Points, in no order, along strands that fork, close into loops and pass close to each other.
In the rows, 128 means zero.
Two points are linked if the straight distance between their rows is under 135. Some points are linked to none.
J_21: [137 147 148 130 119 133 111 162 119 151 118 153  85 133 158 109 157 190
 131 158 134  72 147 152 122 111 122 125  87 104 145]
J_492: [112  97 101 141 173 152 162  67 115 115 106  56 153 134  58 149 125 120
 102 129 111  97 101 102 173  76 161 162 144 120 123]
J_337: [110  94 124 130 138 107 151  54  94 150 186 152 136 124 148 109  95 161
  54 170 122 104 134 156  99 143 177 174 135 125 128]
J_307: [120 187 145 152 128 131 150 103 136 108 135 125 127 162 107 111  94  87
 112 134 145 199  69  98  58  99 176 146 175 128 134]
J_323: [ 94 137 135 133  54 108 155 109 123 170 139 136 131 120 131 137 136 156
  59 143 124 142 166 149 160 112  81 168 103 109 122]
J_160: [112 214 100 131  84 195 135  77 161 148 149 133  79  93 124 141 172 148
 193 116 182 147 206  88 120 118  88  85 122 133 129]
J_851: [128  96 160  68 115 134  91 126 142 168 123 162 149 144 159  93 146 132
  66 159 109  96 142 127 161 148 103 131 103  83 135]
J_129: [115 187 119 150 114 120 149  48 104 160 106  89 137 103 105 156  93 116
 129 120 113 155 135  93 119 124 145 156 175 138 157]
J_470: [101 157 146 149 117 111  93 167 118 161 117 140 169 116 157 136 164 139
  93  92 136 175 125 123 144 105  79 154 151 142 162]
J_86: [137 127 124 141  59 134 137 134 126 120 127 145  90  89 162 120 162 139
 142 132 148  91 210 163 113 149 116  95  87 154 138]
J_863: [103 159 119  87 173 116 160  85 181 139 145 106  91 103 120 170 169 113
 207 126 101 180 166 138 169 135 146  87 157 145 137]
J_938: [167  57 109 143 127 128  88 158 108  98 135 175 128 113 122  84  86  51
 153 136 131 141  82 133 144 151 165 124 141 138  97]
J_271: [135  93 139 138 177 152  55 132 113 155 112 131 131 126  95 101 150 116
 113 154 109 111 118 138 138  88 140 137 171 105 156]
J_701: [163 200 118 117  64 150 164 106 123 128 113 154  74 119 147 116 125 120
 126 141 147 130 156 130  64 129 144 129  86 145 118]
J_48: [122 169 103 133 170 131 161  38 143 158 124  85  72 138 114 207 156 169
 151 141 124 133 181  99 142 104 111  86 114 141 140]
J_378: [151 186 108 142  53 164 161 126 112 107  83 123 140 132 130 141 137 141
 165 109 127 146 152 116 142  89 126 147 109 140 110]
J_790: [ 98 123 111 130 101 170 118 173 109  84  98 174  82 153  96 108 110 130
 154 123 118 157 132 116 121 131 154 129  65 106 101]
J_581: [101 161 147  97 110 143 176 184 189 105 171 125 132 149 151  99 120 134
 105  81  96 120  85 142 146 134  88 129 123  79  90]
J_262: [ 91 207 129 115  65 163 184 104 159 120 139 142  89 123 151 153 164 159
 154 113 187 142 197 102  95 106 133  90 116 159 133]
J_962: [128 119 125 116 136 112 137 164 129  76 141  98 157 135  64 102 103  60
 124 102 116 130  70 116 102 159 129 134 149 107 115]
J_779: [116 186 166 113 178 131 136 102 203 132 176 109 100 149 126 155 131 167
 176 186 127 127 169  90 149 126 135 107 169 125 133]
J_746: [ 96 111 151 123 133  81  74 157 129 157 108 136 154 122 133 128 129  88
  86 112 114 179 112 150 139 138 102 140 147 123 149]
J_297: [130 107 201 120 189  77 122 221 158 127 143 176 133 140 180 114  68 108
 110 163 166 132  81 148 142 132 149 120 128 112 104]
J_428: [123 125 130 166 178 175  61 130 116 135 159 145 133 123 116 133 162 122
  93 157 131 166 149 132 119  81 112 112 173 122 145]
J_291: [143 103 104 134 120 196 133 128  61 129 113 112 140 131 155 164 138 170
  66 102 168  83  95  82 146  36 159 144 118 137  76]
J_844: [115 168 128 140 134 146 107  82  88 155 157  81 114 108 112 178 141 145
 112 143 159 123 157  65 140 128 133  99 157 153 156]
J_270: [176 116 122 139 183  95 156 164 180  57 102 157 161 142  92  97 103 101
 133 146 119 117  79 172  94 124 112 161  95  77  95]
J_134: [102 126 142 124  56 106 120 116  58 190  74 112 154 135 123 127 135 186
  92 114 163  71 137  94 175  78 105 163 111 124  95]
J_277: [107 168 205  89 112  86 143 174 151 140 112 156 112 153 157  88 102 124
 118 166 137 138 107 118 135 121 150 126 107  94 100]
J_482: [163  85 105 125 132 175 120 146  61 103  86 128 155 146 120 139 156 193
  74 128 154  50  98  78 142  69 151 133  89 140  92]
J_702: [174 131 145 112 136 138  98 129 159  96 125 191 109 130 144 128 130  91
 137 201 116 160 133 105 140 104 118 133 101 109 107]
J_786: [138 158 127 109  80 116 125  76  99 163 100 124 151 116 108 111 109 100
 111 144 114 139 118 100 133 125 117 171 135 113 149]
J_257: [116 142 111 126 106 168 132 153 142 101 133 152 109 119 153 173 206 182
 156 115 159 147 181 116 156 100 108  82  87 170 143]
J_431: [ 88 109 147 107  61 101 127  91  80 198  98 127 152 141  98  79 119 154
 123 100 113  72 138 134 159 103 114 163 146 112 104]
J_710: [115 146 110 131 167 164 143  86 142 132 134 107  74 140 147 219 162 175
 107 161 157 166 150  75 161  72 128  94 103 143 144]
J_24: [131 124 105 136 178 152 146  67 137 132  69 131 122 137  98 159 108 149
 143 167 121 135 134 125 147  83 148 161 115 137 159]
J_142: [ 72 165 119 150 156 137 135  62 130 165 144 129 117 126 111 152  82 111
 145 127  95 192 136 135 135 141 139 158 160 126 163]
J_648: [110 166 158 112 124 136 167 158 180  97 159 100 137 160 126 136 154 152
  90 114 107 141 115 108 143  81 102 136 131 103 108]
J_908: [110 102 128 119 160 140 110 156 131  83  92  89 195 122  86 129 165 113
 130 100 110 125 155 131 130  96 128 120 159 143 147]
J_685: [179 119 122 119 135  94 145 126 130 138 129 134 176 165 139 120 117 220
 158 133 124  59  60 149 119 172 126 163  85 124 121]
J_164: [ 98 103 127 117 188 135 136 126 134 116  57 109 136 173 103 142 117 154
 139 130 115 138 129 145 112 115 134 151 112 117 186]
J_289: [128 109 177 134 166  91 116 172 148 124 153 172 160 136 144  88  82 119
  95 154 159 141  51 131 103 153 151 151 142 130 111]
J_369: [113 191 151 121 137 127 147 111 138 187 104 112 106 116 162 153 140 139
 152 146 125 146 177 142 120 132 142 148 146 125 178]
J_63: [136  46  93 150 202 118 125 101 114 138 120 151 120 115  75  79  98  71
 127 134 112 104  65 180 110 160 162 141 141 116 129]
J_6: [139 193 127  92 152 112 166 152 180  90 157 135 142 103 137 136 119  69
 219  87 159 170 165 146 122 157 100  75 143 142  90]
J_910: [128  97 116 115 128  75 112 141  87  99  99 134 103  96  84  95 107  25
 130 132 137 128 123 152 125 161 130  93 106 122 120]
J_16: [153 142 129 179 161 160  74 180 119 142 140 180 107 111 142 112 155 153
 126 161 140 152 143 156  93  92 142 135 130 134 148]
J_71: [ 86  90 132  91 173 194 126 112 147 106 175 133 127 121 142 108 101  91
 133 114 120 128 128 135 124 159 171  98 156 126 131]
J_638: [100  77 162  91 101 155 121 147 141 168 136 130 145 142 185 144 156 165
  46 116 122  91 147 135 186 116  91 116  97 114 125]
J_281: [171 118 108 183 106 132 101 164  72 149 163 105 133  98 131 106 163 154
 108 159 135  90 137 162 146  78 135 141 161 151 110]
J_321: [137  71 116 118  89  95 134 192  95  84 102 163 153 145 116  93  65  90
 129  78 120 126  85 141 103 192 150 131  95 141  88]
J_715: [178 103  97 152 103 167 136 150  76 117 129 143 129 146  91 107 144 192
 114 134 129  64  44  69 117 108 142 147  78 137  91]
J_153: [139 169 159 122  89  96 146 176 177 117 121 129  76 120 142 148 193 158
 137 114 122 126 164 155 133 105  67 103  80 128 118]
J_111: [101 105  96 168 128 140 117 101  97  79 172  84 157 150  63 133 115 138
  96 126 118 113 139 104  86 142 125 144 169 123 126]
J_284: [115 108 142 105 134 102 102 204 123  97 117 119 147 117 136 126 117  53
 126  66 126 163 131 142 135 178 109  86 112 157 117]
J_733: [ 72 106 122 158 160 174  80 126 123 135 156 116 154 152 145 146 113 194
 172 158 122 123 181 149 166 137 145 136 164 134 156]
J_293: [129 134 147 115 105  58 121 143 104 189  56 129 125 134 152 138 150 122
 120 110 114 127 128 174 101 165 113 154  95 142 168]
J_545: [168 169  97 131  74 172 144 112  99 145  95 125 160  91 126 154 172 126
 143  98 132 111 178 127 166  76  70 140 103 127 101]
J_778: [115 105  91 133 114 163 122 108 119  63 182 124 141 126 102 126 124 114
  95 137 127 117 167 130 115 122 127 109 154 134 115]
J_387: [159 109 116 109 131  92 116 126 137  72  99 136 144 107  95 109  98  53
 172 137 129 132 150 130 125 182 103 107 101 117 115]
J_658: [149 100  95 142 158 193 125  84 113 126  57 152 129 143 119 130 102 128
 192 129 108 150 110 120 167  62 161 174 120 140 146]
J_259: [154 206 104 161 114 122 184  87 117 111 106  85 117 151  82 147 158 121
 173 121 133 163 169 102  70 105 111 118 154 137 134]
J_98: [107 153 157 130 106 100 116 145 107 198 179 135 124 140 119  40 118 156
 102 139 140 105  82 130 101 140 145 147 156  93  96]
J_169: [128 210 123 154 101 131 115  89 104 121 135  94 115 111  53 139 156 115
 125 152 166 159 154  92  76  74 100 113 156 126 139]
J_104: [113  85 101 143 120 112 132 113 131 163  96 129 106 137 127 107  95 107
 156 109  79 158  72 128 174 120 141 153 123 122 134]
J_269: [116  89 147 104 181 119 147 172 186  66 133 147 140 152 127 110  91 115
 133 152 109 131 108 169 130 129 111 134  93 104 108]
J_52: [160  21  95 156 108  71 121 124 112 131 144 137 166 143 147 117 110 125
  91 107 100 131  61 158 141 180 129 159 123 157 125]
J_734: [ 70 100 117 118 127 126 150  81  76 118 129  62 154 131  88 147 115 152
 102 121  97 105 150 115 174 106 147 135 156 121 126]
J_904: [163 123  64 146 109 164 127 107 113 110 109 133 148 109 103 156 169 129
 167 119 107 129 200 140 149 108  84 109 119 129 134]
J_353: [109 116 144 110 167 150  99 142 124 168 145 133 118 123 114  51  69  97
 155  94 128 127  30 100 128 151 160 118 192  95 122]
J_536: [ 70  67 140 134 144  45 128 121 128 121 142 162 130 143 142 123  71 135
 116 147 126 146 123 223 130 176 143 171 105 124 118]
J_880: [145  36 161 138 115  52  86 127 104 183 100 138 170 132 166 108 131 145
 118 110 119  96 117 185 160 140 156 171 147 157 138]
J_495: [133  84  97 129  83 116 119 133  87 114 155 135 164 141 113  73  82 113
 122  91 136 111  71 125  81 195 156 143 140 127 108]
J_405: [118 182 148 108 160 156 141  64 202 116 187 121  99 125 145 171 171 151
 155 159 164 132 194  67 118 120 122 101 154 136 117]
J_947: [ 82 179 141  74 129 143 118 126 183 108 112 157 153 129 129 130 152  97
 190 114 130 183 186 121 159 137  95 104 120 105 127]
J_308: [113  93 107 148  88 118  94  94  54 197  93 106 155 137 134 138 116 166
  88  73 136 104 104  88 151 130 123 162 173 149 153]
J_578: [106  75  93 136 209 154 144  98 108 136 134 146 105 123  83 104 117 100
  90 105 100 136  88 183  77 147 129 120 105  93 136]
J_473: [142  71  99 167 127 146  59 143  34 179 124 111 111 130 119 124 146 186
  80 103 167  85  93  71 133 138 108 101 121 137 143]
J_456: [151 176 153 150  87 118 147 164 145 134  74 158  75 150 133 132 165 185
 142 133 128 100 142 153 106 114  99 131  43 112 112]
J_966: [150 189 139 111  97 162 134 107 112 119 127 148  85 132 121  94  92  99
 139 148 157 122 109  97  55 132 172 119 137 119 121]
J_635: [118 169 162 132  98  82 136 135 109 196  79 106 120 136 165 155 131 158
 136  94 130 146 145 163  98 132 146 163 127 166 172]
J_624: [104 157 143 132 145 148 107  98 106 167 190  56  95  78 122 169 167 153
  95 127 152  76 171  98 121 145 158  71 173 144 173]
J_138: [159  86 150 119 129  33  95 141 109 200  69 137 161 121 147 117 145 131
 123 121 124  97  99 173 123 165 129 169 121 146 176]
J_683: [110 192 128 125 139 160 194  92 211 111 151 128  91 127 162 149 158 166
 109 131 158 140 183 106  83 107 104  97 126 131 120]
J_208: [182  94 106 153 110 115  85 157 126 164 116 153 154 132 156 163 156 170
  98 123 118 129 122 151 149 140  49 164  99 133 140]
J_320: [134 141 148 130 187 110 164 121 180  87 164 103 137 112  99 123 130 103
 122 130 109  93 136 162  91 134 125 126 166  95 111]
J_661: [173 149 133 150  31 118 122 171  86 178 129 133 145 136 133 100 153 214
  87  99 164  64 110 122 120 151  98 154  78 134 130]
J_716: [183  66  99 152 118  95 107 151 132 149 147 167 142 124 183 143 127 133
  99 104 108 138  84 169 124 189  91 155 101 133 126]
J_56: [167 162 128 147 103 145 112 139 142 155 112 143 175 130 169 155 156 159
 115 109 120 160 133 143 152 102  51 175 129 119 139]
J_883: [108 173 148  89 133 104 117 155 131 146 135 154 106 114 145 112  74  51
 169  82 142 195 107 127 151 173  86  98 138 107 111]
J_130: [144 117 148 108 138 145 122 137 169 102 125 141 144 118 137 132 146  78
 142 191 119 161 106  76 148  67 158 146 131 142 135]
J_705: [189 103 144 116 134  99 131 200 132  86  68 163 124 138 141 133 139 106
 132 119 107 129  80 149 129 146 136 150  81 149 116]
J_173: [110 123 140 109  81 118 126 141 110 109 132 133 137 113 153 100 107  99
 142 112 123 134 156 151 125 129 149 130 145 139 113]
J_325: [152 156 117 146  75 120 147 104 140  95 126 188  88 106 167 146 145 105
 155 158 162 145 217 141  82 146 128 115  98 139 120]
J_333: [137 197 122 128 113 116 223  50 158 167  83  85  89 203 143 167 121 171
 112 123 129 156 128 123 130 116 111 126 107 141 124]
J_121: [102  92 110 127 183 136 131 112 134  72 100  91 169 130  53 140 154 118
 118 155 102 128 123 111 158  87 121 147 132 109 140]
J_114: [ 90  81 120 114 128 128  79 106 117 168 149 109 128 111 112 132 176 113
  46 105  75 140 157 138 152 164  84 107 125 110 161]
J_725: [126 176 123 111  80 134 166 148 132  81 126 116 168 132 119 134 133 102
 155 117 118 148 174 114 113 104 129 141 133 127 114]
J_147: [118 165  98 130  97 132 100  91  96 120 139 132 130  85  83 128 193  70
 148 120 160 173 166  86  99 118  94 106 143 147 137]
J_40: [157  89 164 112 211 111 144 217 155 105 140 149  90 126 161 117  77 104
 118 135 147 129  52 145 141 142 161  91 109 118 106]
J_874: [175 136 121 190 139 120  93 155  96 141 153 140 145 105 145 118 135 141
 144 186 136 132 142 152 112  76 162 149 161 141 128]
J_127: [131  62 103 150 175 101  83 126  89 120 117 160 107 102  67  88  84  34
 143 141 146 127  85 145 130 168 150 114 129 101 117]
J_445: [106 166 137 148 150 126 129  89 125 134 197  76  93  84 116 161 129 115
 148 141 118  90 177 131 123 186 170  87 185 148 148]
J_948: [150 124 136 124 141 136 111 145 119 140 122 144 123 130  96  68 100 120
 148 125 115 114  27  98 104 143 158 147 132  95 121]
J_185: [137 101 167 125 101 119 124 190 122 104  86  97 166 145 163 130 118 139
 180 105 115 100 122 145 170 113 157 164 144 164 143]
J_328: [173 124 122 150  31 144 121 146  75 158 123 139 191 118 177 117 128 185
  94  96 150  79 122 108 115 141 111 165 127 145 119]
J_395: [119  88 147 112 157 161  76 140 126 123 154 100 172 152 164 158 130 173
 138 135 117 113 167 137 198 144 127 114 156 143 154]
J_123: [164 124 115 104 117 123 115 166 160  72 121 147 148 124 153 136 112  96
 192 122 108 118 144 143 137 187  80 100 104 112 106]
J_594: [ 77 118 126 122 161 148 122 147 115 107  99  95 154 134 118 148 147 148
 150 103 103 135 160 107 120 128 119 118 131 144 178]
J_91: [159 202  98 164  84 124 202  93 161 136 113  90  78 183 130 166 137 158
 154 117 127 156 132  90 103 115 115 105 133 151 109]
J_504: [111  85 136 122 140 113 148  89 139 165 151  84 134 137 135 129  86 126
 105 119 104 125  48  95 165 135 210 152 170 143 171]
J_606: [ 88 104 126 135 129  79 176  87 129 126 161 145 124 147 126 112  95 137
  74 150 118 148 121 178 107 149 150 169 120 115 106]
J_782: [122  95 147 120 128 109 126 159 142 113 186 151 107 146 163  95  91 147
  95 156 124 132  67 111 114 160 164 120 120 125 103]
J_402: [148 184 119 109 105 144 188  86 150 174  92 129  77 163 133 131 132 168
 119 138 113 120 122 126 120 110 107 143  96 109 145]
J_195: [143 152 134 145 179 133 150 126 188  58 180 131 118 123 130 136 103  92
 135 140 130 126 125 111  61 142 113  95 156 112  92]
J_924: [151 193 164 123 112 137 122 158 134 123  92 151 132 134 120 124 134  82
 133 164 137 195 103  99 123  72 145 158 149 129 142]
J_150: [ 86  71 105 169 160 103 100  93 103  90 153  99 163 141  57 133  93 131
  90 154 120 124 100 129 105 171 165 138 154 124 130]
J_772: [184  84 145 131 164  83 171 200 164  85 100 144 126 133 146 123  91 106
 147 121 129 119  45 173 125 158 165 134 107 149 113]
J_399: [181  82 143 141 127  83 126 161 116 152  97 133 165 153 146 129 137 196
 149 168 131  74  88 149 157 120 152 183  95 156 133]
J_336: [106 145 143 117 100 139 143 170 158 123 134 134 135 134 152 161 192 155
 149  99 131 146 170 153 163 105  70 108 115 149 133]
J_744: [150  70  96 157 122 135 147  93  93 157  60 119 122 140 118 136 109 126
 166 117  95 131  90 110 202  64 145 169 116 137 134]
J_348: [134  94 119 109 151 120 118 143 115  89 154 118 130 119  97 101  74  75
 119 111 158  99  70 122  82 207 155 106 131 127 116]
J_101: [137 147  82 169 158 163 148 108 198  87 201 102  94 148 117 166 162 162
 131 120 114 128 144  79 108 104  69  83 133 109  93]
J_887: [167 177 145 142 111 102 128 113 115 154 101 121 155 104 135 119 142  83
 127 142 126 175  87 114 125  88 131 176 162 138 136]
J_967: [ 77 164 144  97 112 140 137 124 154 131 125 148 163 112 138 134 164 123
 175  96 110 178 182 190 174 105  85 131 129 129 146]
J_273: [ 97  99 152  65 136 187  97 143 147 152 150 139 141 122 182 112 130 101
 131  88  98 132 146 127 154 158 135  90 142 128 138]
J_681: [206  85 147 157 133 133 132 159 131 119  92 166 168 116 174 128 144 152
 133 147 132  92  81 150 116  93 177 183 113 175 127]
J_140: [ 79 158 132  87 192 133 149  66 168 151 150 103  88 107 131 207 172 152
 158 133 106 133 186 144 171 119 129 110 139 140 148]
J_666: [ 95  69 129 113 112 104 135 189 105  84 122 112 141 132 157 106  70  61
 104  48 114 148 105 160 117 197 129  95 118 142 101]
J_84: [134 187 141 105 147 117 148 144 165 120 171 134 116 105 138 141  97  71
 157 124 150 198 119 108 120 139 121  82 147 127 117]
J_630: [112 140 110 169 164 151 119 115 131 104 186  95 148 151 138 172  78 186
 191 156 120 134 151 117 143 140 157 140 166 153 144]
J_488: [139 180 118 127 132 152 158 102 192  98 184 100  95 140 113 144 160 164
 113 145 118 126 114  59 138  91  96 110 137 116  87]
J_893: [153 167 122 129  91 152 127  85  88 131 122 108  86 124  91  86 115 135
 163 151 156  82 118 113  73 141 151 142 127 107 121]
J_930: [102 170 135 156  58 126 139 108 112 165 160 122 140  99 121  91 128 179
  59 158 158  88 190 129 124 107 106 141 117 102 109]
J_149: [135 122 173  84  87  86 103 139 132 145 110 171 113 138 151 103 124 107
  84 171 124 130  93 117 127 155 117 142  93 103 111]
J_78: [113 172 112 148 177 123 159  93 164 114 163  75 108 114  92 151 141 129
 121 145 113 105 153 123 105 158 138 103 143 128 136]
J_248: [119 138  97 142  86 125 133 113 126 100 146  98  71 112 139 143 169 140
 167 134 148  92 214 126 114 129 118  66 117 154 118]
J_474: [136 118 109 110 110 146 158 178 145 132 157 143 125 128 133  97 147 127
  64  64  82 108  71 149 124 117 108 140 106 102  94]
J_190: [100 130  94 102 107 134 103 128 116  86 146 143 126  83 105 160 189  68
 148 106 153 188 178 123 123 140 130  91 142 160 129]
J_468: [157 161 163 112 163 117 137 189 149 117  54 137 129 129 144 143 142 101
 139 102 107 144 113 164 104 139 101 134  93 128 145]
J_774: [116 106 147 135 118 100 122 117 141 136 181 113 118 125 144 118  90 106
 106 140 115 164  80  90 136 147 162 124 172 134 129]
J_896: [127  81  90 102 139 115 111 129 126  78 167  97 143 118 111 135 149  97
 113 132 106 112 164 134 130 164 124  83 137 120 116]
J_423: [116   7 138 123 101  97  87 165  90 149  98 146 143 157 154 101 124 118
 116  79  99 101 116 178 158 166 161 133 132 167 141]
J_515: [100  40 126 126 154  74 110 115 133  96 113 174 133 137 129 117  78 101
 132 186 114 146 142 201 163 137 139 151 107 108 121]
J_582: [180 174 123 129 181 148 152 163 182  60 127 176 115 123 116 124 109  69
 143 118 145 142 122 155  65 124  85 116 127  86  81]
J_205: [108  94 108  99 100  94 124 179 118  77  93 121 140 103 125 149 170  75
 158  95 123 164 173 117 149 148 127  80 115 172 147]
J_298: [ 98  67 136 109 141 145 128  75  73 163 153 144 139 131 155 126 102 182
  54 149 137  82 127 133 127 111 196 150 145 134 122]
J_67: [113 158  90 117 150 203 131 125 136 108 137 133  91 123 144 199 192 177
 160 133 186 155 154  71 137  63 140  82 101 176 134]
J_59: [125 124 134 138  66 102 113  88  99 199 123 132 151 117 116  74 108 112
 121 124 112 122 124 115 144  91 146 167 180  98 106]
J_502: [134 131 139 109 168 207 126  82 142  74 160 145 113 115 135 129  94  69
 149 134 147 174 124 124  81 128 177 104 152 135 130]
J_77: [169 113  99 143 140 164 122 107 107 124 102 107 131 151 100 114 118 144
 115 124 115  90  62  99  99 112 132 145 111 116 124]
J_199: [174 152 144  90 137 114 149 185 157  94 136 159 146 111 158 140  83  64
 198  94 159 110 171 142 140 198  94  74 114 125  80]
J_450: [107 154 128 171 170 128 144  80 170 103 191 109 119 156 111 138  98 171
 184 178 126 146 171 121 136 125 165 130 183 114 117]
J_317: [ 68 136 148  89 139 127 178 138 146 130 141 105  81 106 149 149 146 112
 195 102 105 156 162 159 158 141 153  79 135 165 138]
J_861: [199 124 135 169  98 155 108 168 105 135 120 152 179 111 180 133 149 182
 106 108 143 107 121 133 105 106 138 164 121 158 138]
J_751: [102  73 154 105 129 173 109 144 147 157 158 108 156 147 178 123 133 162
 103  98 113  82 163 155 166 128 129  99 137 131 146]
J_932: [153 157 130 117 137 130  89 115 182 110 138 186 122  98 142 129 141  76
 130 186 138 152 174 112 114 157  80 101 114  85 120]
J_528: [145 182 155 130 161 103 135 144 172 141  98 118 117 138 152 146 130 140
 152 143 123 148 138 143  93 109 108 134 136 127 169]
J_490: [118 117  95 124 174 141 166 132 142 112 123 141 106 139  99 121 134 124
  67  94  73 128  69 156  85 117  94 124  89  93 114]
J_944: [145 153 105 148  62 105 136 120  70 191 119 110 134 135 114 134 140 199
  69 134 170  71 114  85 152 118  86 140  81 109 101]
J_422: [105 195 151 106 130 168 143  86 129  98 156 126  92 116 107 118 127  69
 150 141 153 135 137 130  68 128 167  91 164 117 138]
J_569: [111 119 145 105 110  87 137 134 110 127 113 130 130  87 125  99  95  27
 150 121 130 159 155 157 133 138 161 110 149 143 117]
J_604: [106 115 102 148 146 113 141  88 140 170 118 124 129 160 130 154  92 123
 136 118  85 173 105 140 144 142 109 156 128 121 135]
J_810: [ 83  99 151 138 163 150  86 183 107 155 146 153 110 120 118  68  47  43
 160  97 138 167  68 141 152 131 163 100 171 123 113]
J_8: [168 125 113 137 103 113 144 160 103 169 132 134 143 138 153 115 138 205
 131  93 132  66  71 133 106 172 122 134  79 141 124]
J_901: [ 76 173 122 105  91 149 166 111 134 103 123  89  87 122 135 156 148 151
 176 103 142 142 189 125 122 138 136  82 115 157 146]
J_707: [133 111  97 126 116 143 132  97 151 106 169 103  96 149 151 159 121 193
 121 174 127  82 151  83 149 150 114  90 108 122 116]
J_591: [139 209 155  93 121 143 147 110 148 153 108 124  55 138 116 109 141 132
 140 174 139  88 138  93 102 110 117 125  84  89 141]
J_447: [197 100 143 163 177 117 118 205 141  66  63 189 143 130  94  98 108 118
 154 154 131 123  97 154 126 130 132 160  80 114  95]
J_644: [112 201 162 148 101 128 141 110 143 169 147 108 111 101 159 123 135 167
 118 150 147 112 182 140 135 104 119 138 146 105 148]
J_949: [122 111  95 184 105 151  61 124  58 201 126 120 141 118 133 136 144 187
  88  72 168 129 144 105 143 121  91 129 144 138 167]
J_960: [134  42 139 121 148  99 127 156 135  93 108 139 153 139 118  87 110 109
 122 162  98 120 123 184 178 111 126 156 109 103 105]
J_398: [110 146 127 147  99 101 116 115  73 184  70  81 145 135 136 154 129 169
 108  95 151 135 125 114 103 125 124 165 147 155 183]
J_921: [108  72 122 147 214 158  86 111 134  98 114 105 176 132  56 118 132 115
  95 160 122  99 120 143 144 102 156 150 183 111 166]
J_727: [142  59 125 101 144 112 109 106 153  90 149 118 149 120 127 128 124  64
 103 152 103 130 119 110 146 172 150  94 127 150 161]
J_438: [152 173 160 110 102 135 104 180 113 157 105 114  86 136 120  98 168 150
 155 157 135  87 135 100 130 114 127 103  98 100 149]
J_522: [100 211 123  83 137 154 129  95 174 136 152 151 104  87 139 128 165 102
 199 122 154 161 190 120 124 130  85  85 138 122 124]
J_994: [125 125 106 131 141 140  90 117  68 160 131  84 118 134 111 167 136 172
  96 139 141 113 106  64 145 116 116 120 130 132 153]
J_349: [109  34  89 153 147  85 111 122 119 114 151 100 183 125 113 118 109 110
  75 105 118 127  92 140 133 165 144 159 159 142 131]

How many points has the smallest loop of links through each point below? Write - if it is on no loop.
J_779: 19
J_48: 14
J_685: 7
J_387: -
J_428: -

A piece is all that can be reached along the links. How many separate loops has the piece of each point below (a circle has one, a figure eight two, a Y none), and how many tips (points with one link)?
J_681: loops 1, tips 3
J_160: loops 2, tips 3
J_293: loops 0, tips 5
J_488: loops 0, tips 4
J_810: loops 0, tips 2
J_150: loops 0, tips 2

Name the points in between on the shortest way along the links from the first point to the second, in order.
J_130; J_661: J_924, J_887, J_786, J_59, J_431, J_134, J_944
J_270; J_195: J_447, J_705, J_468, J_528, J_369, J_635, J_398, J_308, J_949, J_473, J_994, J_844, J_624, J_445, J_78, J_320
J_924; J_164: J_887, J_786, J_129, J_142, J_604, J_104, J_744, J_658, J_24
J_967; J_325: J_947, J_522, J_160, J_262, J_901, J_248, J_86
J_422; J_405: J_966, J_701, J_325, J_86, J_248, J_901, J_262, J_683
